The views of a scene show one set of named points, each view turned or mirrored, and shifted as a whole, with a little noise and some points left out.

Scene 1
View 1
(85):   5 -11  17   6  -9  12  -2  23  10   4 -12  -9   7  14  -1  -5   2 -11  -6  -6   0 -15 -17   1   4  -4  26   7  -3   6   8  -3  -4  -4 -14  -6   6   9  13 -10 -21  -1   7 -16  26   1  -1  -1  -9
(11):  -8 -12  11   2  -4   8   2  19  14   8   0   0   5  15   0   1  -4 -12   4   9  14  -6  -1  -2  -3  -2  -3   3  -9   9  -2  -5   7 -17   2  -6  18  -2   6  -3   3   4  17  -4   2   3  -4  -3  -9
(76):  -4 -12   9  -1 -10  11   7  18   7   5  -4  -9   5  23  -4  -2   4 -12  -1   2   7  -1  -5  -2   1  -3  18  14 -10  11   4  -9   1  -9  -2   1  14   2   7 -13   0   6  11  -3   9  -3  -1   2  -7
(105):  -2 -16   5  -1  -6   8   6  18   6   7  -1  -4   3  21  -6   0   1 -14  -2  -2   4  -3  -8  -4  -2  -4   9   9  -8  12   2 -10   4 -11  -1   1  20  -1  11 -11  -4   4  12  -2  10   0   0   2 -10
(118):  20 -15 -11  11  -6 -26  -7   0  -8   2 -11  11  -1   6  -7   9   3  -2  -4  -3 -25   0  -8  -8 -11 -21  -5  -9 -10  -1  -2   7   3  12   5  -5  12  17   5  -8 -27 -16   8   2   1   5   2  -7  -4
(72): -19  11  28   1 -11   8  10  20  29  -1  -3 -11   9  29   4 -10   8  -4   5  20  19  -8  11  12   3   1  29  21 -18   5  -3   3 -15   3   4   0  -3  10   8  -8   1  11   1 -11  -3  -1 -11 -24 -10
(215):   3 -16  -7   3  -8 -15   3   2  -3   6  -2   6   0  13  -4   7   5  -6   2   8  -8   9   4 -10  -7  -9  -6   2 -12   0  -5   1   7   2  10  -1  14   5  -1  -7   2  -5  15  11 -15  -1  -2  -3  -2
(186):   9 -20  -2  -3 -14   2   5  12  -8   3  -8 -12   4  23 -11  -2  11 -13  -8 -12 -16   5 -13  -5   2  -9  32  17  -6   9   8  -9   0   5  -5   7  12   9   9 -22 -13   1   3   1  12  -4   5   6  -2
(106):  -8 -15   8  -5 -10  15   9  20   7   7   1 -11   4  25  -5  -3   3 -16   0   1   9   3  -3  -2   2   2  17  16  -8  13   4 -12   4 -14  -1   2  18  -4   8 -13   6   9  13   0   6  -5  -1   6  -7
(197):  11 -22  -8   4  -8  -9  -1   7  -7   8  -7   3   0  10  -5   7   3  -9  -3  -3 -13   2  -8 -10  -4 -11   3   0  -6   3   2  -3   8   0   1  -4  15   7   4  -9 -11  -7  14   3   3   0   2   3  -3
(22):  14 -20   0   8  -8  -2  -5  14  -3   6 -11   1   3   7  -5   3   0 -10  -4  -9 -12  -6 -17  -6  -3 -12   7  -3  -4   5   6  -2   6  -4  -8  -7  15   9   7  -9 -21  -8  13  -7  17   3   3   5  -5
(5):   0 -13  14   5  -9  13   0  21  11   6  -8  -6   7  12   1  -3  -1 -11  -1  -1   6 -10 -11  -1   4   0  16   6  -5   6   6  -4   2 -10 -11  -9  10   4   8  -7 -10   1  14 -11  16   0  -2   1  -8
(169):  17 -22 -11   4  -4 -13  -3   9 -10   5  -9   6  -3  12 -12   6   2 -11  -7 -12 -22  -2 -17 -10  -8 -19  -1  -4  -6   7   1  -5   7   1   0   1  23   8  11 -14 -23 -10  10   0  13   4   6   5  -7
(225): -12  -3   7   4  -1  -7   3  12  19   8   4  10   0  16   0   5  -3  -8   7  19  17  -5   8  -1 -13  -5 -20  -2 -16   6 -13  -1   4 -12  15  -5  22  -2   7   1   3   0  16   0 -12   5  -7 -14 -12
View 2
(22):   7   6   2 -16 -11   5   3   5 -10 -12 -16  18  -2  -2 -10  -4  -9   3  -6  12  -3 -15  -7   9   8  15   2   9 -15  -8  10  -5  -3 -14 -11  -4  -4  19  -6 -17   3  -6   0  11 -16  -2   1  -6  14
(186):   5   4   0 -20 -13  -6   7  -2  -3 -10 -29   8   8  13  -9   9  -5  -5  -2  13   9 -20 -19   1  17   2   9  -2   0  -4  11  -3  -1  -8  -9   6 -16  13  -3 -28   6  -5   4  12 -10  -6  18 -10   0
(197):   7   2  -1 -23  -5   0   1   3  -3 -16 -10  15  -6  -9  -5 -10 -10   1  -9  11   5 -19  -5   8   6   7  -4   7  -2  -4   4  -5 -11  -5  -6  -3  -6  17  -7 -14   0  -2  -2  11  -9  -5   1  -6  11
(5):   5   8  -2 -13   2   4  -2   4 -17 -13 -12   8  11   4   4   4   3  -3   6  13   0  -4  -9   7   7  16   6  13 -24  -1  12  -4  -7 -19  -1 -12  -7  16  -5 -16  14  -7   5   0 -10  -1   9  -6   0
(215):   8   2  -5 -26   6  -7   0   0   5 -21   1   7 -11 -14   1 -17  -9  -4  -4  11  16 -18  -4   9   0   3 -12   8   6   5   0  -6 -20   1   2  -2  -4   7 -11  -5  -3   0  -3  10  -2  -4   5  -3   3
(225):   5   3 -11 -20  23   1  -8  -1  -7 -23  13   6  -9 -27   0 -18   3 -14  11  12  15  -1  -1  12  -9   7 -10  11  -9  12   1  -8 -25 -19   5  -4   2   2  -9  10   6  -4   2  -3  -8   2   0   9  -9
(85):   5  14   2 -10  -7   7   0   4 -21 -10 -18  12  13  12  -2   7   7  -6   7  14  -4   0 -13   7   8  22  13  15 -34  -3  18  -3   4 -28  -4  -9  -9  14  -6 -20  18 -11   8   3 -17  -1  10  -2   3
(169):   8   1   1 -21 -12   3   6   2  -4 -10 -18  21 -11 -11 -20  -9 -13   0 -13  12   2 -22  -6   7   8  10  -2   1  -1 -11   5  -5  -8 -12 -17   5  -1  17  -4 -13  -2  -5  -1  15 -17  -3  -2  -2  16
(118):  10   9   9 -26 -19  -3   8   2   6 -14  -7  25 -21 -13 -18 -23 -16  -2 -13   6   7 -24  -6  12   1  12  -7  14  -4  -4   4  -7  -7  -8  -7   2  -4   6 -14  -6 -11  -3  -3  22 -18  -3   0   2  23
(76):   5   3  -8 -17   9  -2  -3   0 -12 -14 -14   2  10   2   3   5   6  -8   7  14   9  -7 -14   4  10   7   5   3  -9   4   8  -4 -10 -15  -1  -3  -9  12  -2 -16  15  -7   6  -2  -6  -1  13  -7  -9
(72):   2  20  -3 -17  11 -12  -5  -5  -3 -16   0  -6  11  11  14   1  18 -24  26   9  22   6 -19   9  -1  11  10  22 -21  21  12  -7  -5 -26  18  -3 -22 -14 -15  -4  18  -8  12  -6  -5   2  25   5 -22
(11):   5   0 -11 -15  18   5  -9   3 -15 -20  -1   4   4 -13   4  -5   4  -6   9  14   6   0  -4   8  -1  11  -3  10 -15   6   6  -5 -18 -18   1 -10   1  15  -4  -5  14  -5   3  -6  -7   0   3   0  -7
(106):   3   0 -12 -17  15   0  -5   1 -14 -16 -15  -2  14   1   5   7   6  -6   9  17   9  -8 -12   1  10   2   4  -1  -6   4   7  -2 -14 -13  -2  -4  -7  16   0 -19  16  -5   5  -6  -4  -3  12  -8 -16
(105):   5   0  -8 -17   9   3  -3   1 -14 -15 -14   5   7  -6  -3   2   2  -6   5  16   5  -8 -10   5   8   6   3   0  -8   0   7  -4 -13 -16  -8  -1  -3  16  -1 -15  12  -5   2   0 -10   0   8  -5  -7
View 3
(76):   3  -3   2 -17  -3   4  -9   5  -9  -2 -17   0  11   7  -4 -14  -8  -1  11   4   0   0   6  -7  -3   0  -5  -1   5  -5  -3  15  -3  -7   3   4   9 -12 -13   2 -16  13  -2   9   6  -6  14  16   6
(105):   0  -6   2 -13  -9   5  -7   4  -8  -3 -15   2   8   8   1 -16  -3   2   9   4  -4   3   5  -7  -1   2   3  -3   4  -7  -4  14  -5  -6   8   5   4  -7 -13   1 -15  12   0   8   4  -9  11  19   5
(225): -20 -16 -15  -8 -14  -4  -3  16   2   8 -12   3  14  17  11 -16  -8  -4  -5  12   9   9  -3 -11  -9  -5  25   9  21   8 -18   0 -11  -9  13   7 -11   0 -14  -1 -22   1  -8   7  -7  -3  11   9   0
(197):  -2  -9   0   8 -12  -2 -10   6  -2   4  -5   8  -1   4   5 -20   4  20  11   1  -5   0  -5  -4   5  11  16  -2   3  -1  -5   5   2  22  13   1   7  -1 -14  -2  -3   3   4  -4  -2 -13   4  13   3
(106):   5  -5   1 -22  -4   6  -6   4 -12  -3 -18  -1   8  11  -4 -11 -12  -6  10   3   0   0   8  -9  -2  -4  -3  -1   1  -8  -1  13  -4 -11   5   5   5 -15 -11   3 -15  16   1  16   7  -8  13  14   9
(22):  -3  -5   7   5  -9   4 -18   7  -4   2  -8   5   2  -4   4 -24  10  22  14   1  -5   1   1  -6   4  16   4  -9   3  -5  -1  18   1  15   1   2  12   3 -13   1 -11   5   5   0   5 -12   4  27  -2
(5):  -5  -4   4 -13  -3   6 -17  10  -7   0 -15  -1  12  -2  -1 -17  -2   5  11   6   5  -1   5 -11  -2   7  -7  -6   9  -4   0  21  -4  -5  -9   4  12  -1 -12   4 -21   6   2  12   9  -6   9  30   2
(72):  -9   2  -4 -27   8  -2 -15  24  -6   9 -28   0  33  15 -10  -5 -20 -14  -3   9  17   4   7  -7 -20   4 -15  15  27  10 -14  17  -5 -14  -4  11  20 -12 -16   4 -31   5 -22  -2  10   4  28  15   9
(186):  15   5   9  -9   0   4 -13   2 -14  -2 -16   4   4   4 -10 -15   0  14  16  -4 -14  -1   3   1   2  13 -10  -2  -5  -9   1  17   6  12   6   5  25 -16 -14  -1  -3  16   2  -7   9 -12  15  16  10
(118):  -9  -5   0  18 -12  -7 -18  11   2  11  -5  12   2   1   9 -25  14  30   7   0  -7   3  -9   1   2  23  19   2  10   6 -11   6   6  32  12   3  13   6 -16  -5  -3  -5   1 -19  -3 -10   5  14  -3
(11): -11 -12  -6 -14 -10   3  -7  10  -4   2 -14  -1  12   8   6 -16  -8  -3   6   9   8   2   3 -13  -5  -4   9  -2  12   0  -8   9  -8 -11   3   4  -4  -4 -14   2 -21   6  -1  17   2  -5   8  20   2
View 4
(76): -16  -1   5 -16  -9   7  -5  -4  19 -12  -9  -4  -9   0  -1   2  -8   0   3  -8   7 -11   1  -2  -7   7   6  11   5  -2  -6  -7 -11  -8   1  -2  -3   5 -11  19 -14  11  -2  -8  12  -8   4   8   9
(186): -14  -1   8 -24 -16  -5   1  -1  14 -14  -3  -1  -9  -4   0   6  -6 -14   9  -4   5  -9  14  -8  -9   0   6  -2   6   2   4  -6   2  -1  -7  -2   9  -4 -16  21  -8  -3   1   5  12 -20  -7  14   9
(106): -14  -2   1 -17  -5   7  -4  -4  20 -14 -11  -5 -11  -1   4   8  -7   5   3  -7   4 -13  -3  -3  -9   6   7  19   7  -5  -7 -11 -14 -10   2  -3  -2   9 -12  26 -13  15   3  -7  14   0   3   8   8
(225): -19  -3   0  11  13  26 -22  -2  17  -4 -18  -9 -14  17   2  -7 -14  13   3 -11  -2  -1  -5  -2  -8  24   3   7  -8  -9 -22   5 -13 -14  15   3 -24  13  -8  -7 -26  16   3 -14   1   2  12  21  -1
(118): -21   3  12  10  -6   7 -13   8   3  -5  -1  -3 -10  10  -2  -6  -9 -16   6  -3  -5   3  19  -7  -5  12   5 -23 -18   5  -2  16  14   1   4   8  -2  -6 -13 -23 -10 -11   0   5  -6 -26  -1  29   2
(72):  -8  -6   7 -29  -1  20  -9 -21  28  -5 -17  -7 -10   6 -16 -26  -9  12  10 -12  15 -10   4   0  -5  17  -5  14  14 -15 -17   3 -20 -17   4  -4 -20  -4  -2  21 -35  20 -19 -31  10 -21  10   1   4
(169): -21   4  11   3 -11   3  -6  11   0 -13  -4  -4  -5   1   6   9 -12 -18   6  -4  -5  -3  15  -3  -6   8   8 -12 -12  12   0   4   5   3   0   2   6   5 -16 -10  -4 -10   6   9   1 -16   0  28   5
(85): -22   5  16 -13 -23   8   4  -3  11 -17  -4  -5   1 -10  -8  -3  -5 -13   1 -11   4 -19  14   9  -1  10   1   9   9   7  -3  -1 -13  -1  -1  -2   5  -1  -4  10 -11   5 -16 -13   7 -20  13   3  11
(105): -16   1   3 -10  -7   9  -6   1  14 -13 -11  -6  -8   0   4   7  -9  -2   4  -8   2 -10   2  -1  -8   9   7  10   3   0  -8  -6 -12  -7   3  -1  -3  10 -12  15 -13  10   2  -3  11  -4   5  13   5
(11): -20   1   2   2   0  18 -10   0  16 -11 -12  -6 -10   3   2   3  -7   8  -2 -10   0 -11  -4   4  -5  15   7  15   0  -3 -14  -2 -16 -10   9   1 -12  11  -7   6 -17  17  -1 -13   7   3  12  10   5
(5): -23   5   9  -4 -14  13  -3  -2  16 -13  -2  -5  -6  -5  -6  -2   0   1  -5 -10   2 -15   4   6   2  11   8  12   4  -1  -7   1 -11  -4   4   3  -2   0  -3   6 -11  14 -14 -17   5  -9  11   1  11
(215): -16  -4   0   3   7  11 -17   4  19  -3  -5  -4 -21  15   4  -2  -7   4   4  -3  -1   4   3 -12  -8  10   9 -10 -12  -7  -7   9  10 -10   5   7 -13  -1 -13  -6 -15   6   9   1   1  -7  -7  23   4
(197): -20   1   6   3  -6   5  -8   7  11 -10  -1  -2 -13   3   3   5  -6  -6   2  -4  -4  -3   8  -6  -6   7  10  -6  -9   2  -1   4   8  -2   2   5  -1   0 -12  -4  -8   1   4   3   3 -11  -3  19   6
(22): -23   5  13   3 -17   6  -3   7   6 -15   0  -3  -3  -4   0   6  -5 -13   0  -6  -3 -10  14   3  -2   9   6  -3  -5  10   0   3   0   3   3   4   5   1 -10  -5  -4  -1  -3   0   1 -15   4  15   7

In a view up to two points have been moved. Name them for each view, in the order of its rows, or write none.
view 1 -> none
view 2 -> (85)
view 3 -> (197)
view 4 -> (5)

Scene 2
View 1
(224):   3 -15   6 -13 -12   9   2  -3  -1  20  -5  -3  16  25 -15   5   4   1  23 -10  -4   5  12 -12  -6   0   1   5 -30 -16 -14  -4  -1  15  -7  11  -7  -9  -1   7  -3   3  11  10   8   0  16  -3  14
(176):   3 -14   7 -15 -14   5   2  -1   0  25  -6  -6  17  27 -14   3   3   1  23 -13  -5   5  15  -9  -8  -1  -1   5 -32 -19 -17  -2   1  13  -7  12 -13  -8  -1   7  -1   4   9  11   8  -2  18  -2  13
(104):  -6 -13   4  -8 -15  -2   6   9  -1  21  -9 -20  10  22 -13  -5   0   3  13 -13  -2  -1  14   2  -3   3  -4   6 -22 -17 -15 -10   3   9  -7   1 -18   9  -4   6   9   5  -1   4   9  -2  11   9   6
(116):   2 -14   6 -12 -16   7   4   4  -1  15  -7 -10  11  22  -9  -1   3   2  16  -9  -7   2  12  -5  -4   1  -2   6 -23 -16 -15  -6   2   8  -8   7 -14   2  -5   6   7   8   0   9   7  -3  11   6  11
(134): -21 -13   4  -8   7 -19   7  18 -15  28 -13 -31  12  20 -21  -4  -1   7  10 -14  12 -10  13  10  -4   4  -4  11 -18 -18   0 -14  12   4   6   5  -6  13   0   6   1   5   2  -1  11   9   6  -8  -8
(2):  -8 -10   7  -4  -3  -1   7   9  -5  14  -6 -21   7  16 -17  -4   0   5  12 -14   8  -5   7  -3   2   8   0   5 -15 -13  -8 -10   6   9  -4   3  -4   7  -2   5   5   2   8  -3  16   4   2   6   8
(79):  -5 -21   3 -20  -7  -2   2   6 -10  24 -11  -8  18  26 -12   3   3   3  19  -4  -5   0  15   0 -10  -5  -4  12 -29 -19  -6  -9   4   6   1  16  -6  -1  -1   6  -3  10  -2  14   0   3  15 -15   0
(24): -10 -12   0  -3  -8   0   6   8  -9  17  -1 -13  13  18 -26   2   6  12  14  -6  12  -5   5  -6  -1   2   5   7 -12  -9  -3 -10  -1  16  -7   2   5   2   1  10  -5   0  11  -1   5   3   9  -6   3
(87):  -9 -13   2  -3   3   4   8  15 -14  -7  -5 -17  -1  10 -17  -4   2   9   6  -2  10 -14  -5  -1   9   9   4  10   3  -4   7 -16   8   1  -3   0  15  15  -6   6   4   8   4 -10  10  10 -14   4   1
(127):  16 -12  15 -10  -3  27   5   1  -2 -20  -7  -5  -6  12   3  -6   0 -11  14 -10 -11  -4  -5 -15  11  12   1   5 -11  -6  -9  -6  10  -2  -8  12   4   3 -13   1  12  14   6  -1  22   4 -18  23  25
(175): -15 -15  -4  -4  -9  -6   7  15 -11  12  -4 -18  10  17 -21   0   4  14   8  -1   7  -8   6   5  -1   2   1  11  -6 -11  -1 -16   2   8  -6  -1   2  14  -2   9   3   5  -2  -2   1   2   6  -2  -5
(91): -10 -21 -11  -7 -25   4   8  13 -13   1   0  -6   9  15 -18   3   6  19   5  14  -1  -7   3   4  -1  -5   2  12   3  -6   0 -19  -6   7 -13  -5   6  17  -5  14   4  10 -13   2 -15  -2  10  -2  -9
(227):  -9 -13   1   0  -5   5  10  16 -12  -9  -4 -17  -2   8 -15  -5   3   9   4  -2   7 -13  -6   1   9   8   3   9   5  -3   2 -18   6   2  -8  -4  10  19  -8   7   8   9  -1 -10   8   4 -12  11   1
(198):  -4 -14   4  -7 -10   3   7   9  -5  10  -8 -17   8  17 -13  -4   1   5  11  -8   0  -4   7  -2   0   4  -1   7 -15 -12  -9 -11   6   7  -8   3  -7   9  -5   5   7   7   1   1   9   1   3   8   6
(65):  -5 -16   1 -14 -16  -1   2   0  -4  32  -4  -4  23  27 -22   8   6   7  23  -7   1   6  17  -7 -11  -6   1   7 -31 -19 -13  -4  -4  18  -5  10  -8  -9   3  10  -8   1   8  12  -2  -1  25 -13   5
View 2
(24):  -4   5  -4   1  -2  -1 -13   3   9  -3  -4  -9  -5   3  -6   5   1  -4 -11 -13  -5   3  -3  10   5   7  -5   3  -5 -21   9  -3   1 -12 -13   6 -26 -13   5   8   5   5  -6  15   0 -10  -5   1   3
(127):  -1  -1  15  17   8  19  -3   0   3  -3   1   1   5  22 -19   3   2 -10  24  15   6  -8 -14  24  -2   6   7   4  -5 -17 -21   2 -17 -10   6 -20   6  -5  11   9   3   4 -10  -6  -6 -16   3  -6  -9
(176):  -7  -7   4  17   4   2 -11   4   4   8  10   0   3   5  -6   8 -19 -22 -23  -8   6  -5  -1   4  -3  11  -2  -8  -1 -16   7  -8   0 -13 -16  -9 -24  -9   9  -1  25   9 -20  13  10 -10 -10  -2  -8
(2):  -1   6  -4  -1  -6  11  -8   8   8  -3   0  -2  -2  11 -10   7  -2  -3  -7  -4   4   0  -7  14  -2   6  -4  -1  -7 -15   1   4  -6 -14 -12  -2 -21 -11  12   6   4   7 -13   4  -2 -18  -9   4   4
(116):  -7  -6  -2  11   4   7 -10   5   5   0   9   4   1   9  -5   5 -11 -13 -16  -3   8  -6  -2   7  -3  11  -2  -8 -12 -13  -1  -4  -3  -8 -13 -11 -15 -13  12  -4  19   3 -15   5   5 -11  -5   0  -6
(224):  -4  -4   9  17   6   1 -12   2   4   7   9  -3   5   4  -9   9 -16 -24 -18  -9   1  -5  -2   7   0   9  -1  -5   4 -19   7 -10  -1 -15 -15  -7 -22  -6   5   4  23  10 -19  17   8 -10 -11  -3  -9
(65):  -9  -5  -2  14   4  -6 -15   3   7   9   4  -6  -1  -1  -1   6 -17 -19 -32 -17   1  -1   2  -1   2  12  -6  -6  -1 -21  16 -12   8 -12 -20   0 -31 -15   4  -1  26   8 -17  19  10  -4 -10  -2  -6
(104):  -6  -3  -9   2  -3  10 -10   9   6  -4   8   5  -1  11  -4   7 -10  -5 -19  -4   9  -4  -3   6  -6  10  -5  -9 -15  -9   1   1  -3 -10 -15  -8 -20 -15  15  -4  14   3 -16   2   4 -15  -8   4   2
(175):  -9   5 -13  -3  -4   2 -11   4  12  -7  -6  -6 -10   8   1  -1   5   7 -10 -11  -1   3  -4   8   2   9  -7   2 -17 -20   4   0   4  -7 -12   4 -23 -22   9   0   2   2  -4   4  -3  -7   3   3   8
(87):  -4  10  -5   0  -4  10  -6   5  10 -10 -14  -9  -9  16  -9  -1  14  11  15  -1  -3   2 -11  19   3   4  -2  11 -12 -23  -7   6  -5 -10  -1   1 -14 -16   8  10 -11   3  -1  -3 -12 -12   5   0   8
(227):  -4   6  -7  -5  -3  11  -8   3   9 -15  -7  -4  -9  13  -7  -1  15  11  13  -1  -3   1 -10  20   2   6  -2   8 -19 -18  -9   6  -7  -5  -2  -1  -9 -17  11   7  -9   0   2  -4 -11 -13   5   2   6
(134):  -9   9 -14   0 -13  10  -6  17  14   3 -15  -9  -5  18  -2   1  -5   8 -18  -6   8   6  -6   1  -2   7 -10  -1 -10 -23   8   8   8 -22 -15   4 -33 -21  10   0   1   9 -15  -3  -4 -10  -5   3  15
(91): -13  -4 -16   3   6  -6 -15  -5  11 -11  -3  -5 -16   4  10  -7  11   8  -6 -12  -5  -1  -1   8   6  13  -4   5 -26 -22   0  -8   7   6  -6   2 -14 -29   5  -5   5  -7   5   2  -2   2  14  -1  -1
View 3
(87):   5   7 -20 -23   4  -2 -14  10   0 -24   7   3  -6  15  15  -5   3   5   5  -3   4   6  -2   8   3   6  -6  -3  12   4   3  -8  -2  -7   7  13  -3  -1   1   5   5   4 -10   5  -4  18   9   0   5
(176): -14   4 -18  14  -4  -8  -8  -9  -7 -14   7   3   1  -9 -23  -2  16 -10 -21   0  10   0   2 -19  10   3  12 -16 -13  21  -5 -15  18  13  -2 -16 -10 -16  13   4   2  -1   5   8  -8  20  -1  -7  11
(227):   9   8 -19 -23   4  -5 -18  14   3 -20   2   8  -6   9  21  -6   2   4   3  -1   4   8   1   9   4   6  -8  -5  17   2   0  -4   1  -6  10  14  -3  -3   2   9   5   7 -10   8  -2  17  11   5   6
(65): -23   2 -19  19   4 -15 -14  -4  -6 -16  13  -5   8  -5 -19   6  17  -9 -22  -3   5  -9   2 -26  15  -2  12 -15 -16  24 -10 -17  17   5  -3 -14  -7 -13   8  11  -2   3   3  14  -9  19  -3 -12  12
(91): -10  11 -16   4   8 -17 -36  16 -12 -18   7   6   4  -4  12   0  10   5  -8  -4  -3  10  12 -12  24   4  -1  -3   3  -1  -3 -14  -3  -8  11  11   8   4   1  13  -2  10 -10  18   1  10   9  -8  10
(134):  -9   0 -23 -14  16 -16 -17   8   8 -10  15   2   5   6   6   1   5  -7  -3 -10   8 -13  -3  -2  -2  -4   6   1  -3  27  -4  -6  13   1  -6   6 -10 -29  -2  18   8  -7  -6  17  -8  12   1   8   8
(127):  14  14 -16 -18 -16  13   1  -8 -11 -23  -2  15 -20   4 -10 -17   6   0   0   4  15  24   1   9   1  16   2 -11   5  -1  12 -13   1   9   9   1 -10   1  16 -15  10  -2  -4  -9   1  19   9  -2   4
(198):  -2   6 -18  -3   0  -8 -15   3  -2 -13   3   8  -3  -6  -1  -5   7  -4 -10  -1  10   6   3  -5   6   4   4 -10   2  12  -2  -8  10   6   3  -2  -7 -13   7   7   4   1  -3   9  -4  16   5   3  10
(224): -13   4 -18  13  -5  -6  -6  -8  -7 -17   7   0   0  -5 -22   0  15  -8 -20   1  10   1   1 -18  10   4  11 -17 -11  18  -4 -16  16  10   0 -15  -9 -10  13   2   1   2   4   5  -7  22   0 -10  10
(79): -18   5 -20   8   6 -12 -16  -3 -10 -12  16   2   5  -3 -17  -2  14  -8 -13  -9   7  -3   3 -16  12   3  16  -4 -19  22   0 -19   8   5  -5  -3  -6 -18   6   7   4  -9   0  13  -5  11  -1  -8  10
(175):  -7   5 -19  -4  10 -14 -24  12   0 -16   9   3   4   2  11   0   7  -1  -7  -4   2  -1   4  -6  10   0   0  -6   4  11  -5  -8   6  -4   4   7  -2 -10   0  15   1   5  -6  16  -5  14   5   0   9
View 4
(79):  -1   4  -9 -11  -5  -4  -4  -4  10 -17 -10   0   0   6  -4   0 -15  -1   3  27  17 -14  -9 -17  -7 -11  -6  -3  12  -6 -14   6  10   1   7  17   8  -8  23   4  17  -6  -2   0  14   0  -4   9  -4
(65):   3   1  -6  -1 -11   4  -1 -14   3 -13  -9 -10  -8  10  -2   0 -11   0  13  30  21 -11 -12 -23  -7 -17   0  -5  17 -10 -25   8   5  10  10  14  18   2  23   8  25  -6  -3   4  24  -2   4   5  -4
(104):   8  10  -7   3  -8  10 -14  -8   6 -12  -3   3   5  12   5  -4 -13   7  -1  15  18 -19   1 -11   1  -5  12  -5   9   2 -11 -13   2  -4   5  17   7  -5  20   7  18  -3   0   6  11  -9  11   7  -6
(198):   6  12  -6   1  -6   9  -9 -12   8 -10  -4  -1   4   9   1   2 -13   6  -2   9  14 -15   5  -5   2  -9   8  -6   7   9  -7 -13   0  -4   5  12   1  -9  15   4  16   1  -2   3   7  -5   4   5  -4
(116):   5   8  -5   0  -8   5 -11 -12   4 -13   0   5   0  14   4   0 -13   4   2  19  12 -17   0 -13   3  -7  11  -2  14   4 -17  -6  -1  -4   7  10   7  -7  22   3  21  -2  -3   2  15  -1   7   8   1
(87):   5  19  -5  -3  -2  13   4 -19  15  -2 -13 -11   6   7  -8  12 -14   7  -5  -5  13  -6  15  11  -1 -15  -1 -12  -3  21   5 -21  -1  -1   3   7 -14 -17   1   0   8  11  -4  -2  -5  -2 -11   0  -7
(134):   6  12 -15  -5  -1   9  -8   1  12 -11 -19 -13  10  -3  -4   0 -10   5  -3  11  32 -12  -3  -5  -9 -13  -4 -11  -6   0   3 -11  16   2   2  24   3  -5  13  10  10  -4   5   8  -1 -16   0   4 -23
(176):   4   4  -6  -1 -12   1  -9 -14  -4 -16  -1  -3  -4   8   2   0  -7  -2  10  29  17 -13  -4 -23   3 -10   8   0  16  -4 -24   3   4   1   6  13  11  -2  24   1  30  -4  -5   2  19   1   6  13   0
(224):   4   4  -6   0 -11   2  -5 -18  -3 -14  -1  -6  -6   9   0   3  -8  -2  11  26  16 -11   0 -20   2 -12   7  -1  16   0 -23   1   2   3   6  10   9  -4  22   0  30  -1  -7   2  20   4   3  11   2
(127):   4  18  -4  -4  -6  -2  -8 -21  -4 -12   8   5   4  10   1  11  -8  -1  -4   5   0 -10  26   3  18  -4  13   1   6  30  -6 -20  -9 -15   1   0 -23 -22  13 -16  25  12 -13  -7  -1  15  -7  17  10
(175):   6  11  -5  -2  -4  15   0 -13  19  -4 -15  -8   3  12  -5   4 -18   9  -1   6  18 -12  -1   1  -8 -16   0 -13   4   5  -3 -11   2   5   6  13   4  -9   9  12   6   1  -1   3   7 -10   0  -4 -10
(2):   8  13  -7   3  -7  11  -8 -14   1 -10  -6 -11   5   6   1   2  -7   5   0   7  22 -11   8  -5   2 -11   9  -7   2  10  -7 -16   3  -2   2  13  -1  -6  14   3  19   3  -2   5   4  -6   5   8 -10
(24):   6  11  -4   1  -8  13   1 -19   8  -5 -11 -15  -2   8  -4   5 -13   4   6  11  20  -9   1  -6  -5 -18   1 -10   6   5 -11  -9   1   7   6  10   6  -5  10   7  17   3  -4   3  12  -5  -1   1  -8

In a view up to two points have been moved. Name them for each view, in the order of its rows, or write none.
view 1 -> (127)
view 2 -> (224), (134)
view 3 -> (227)
view 4 -> (24)
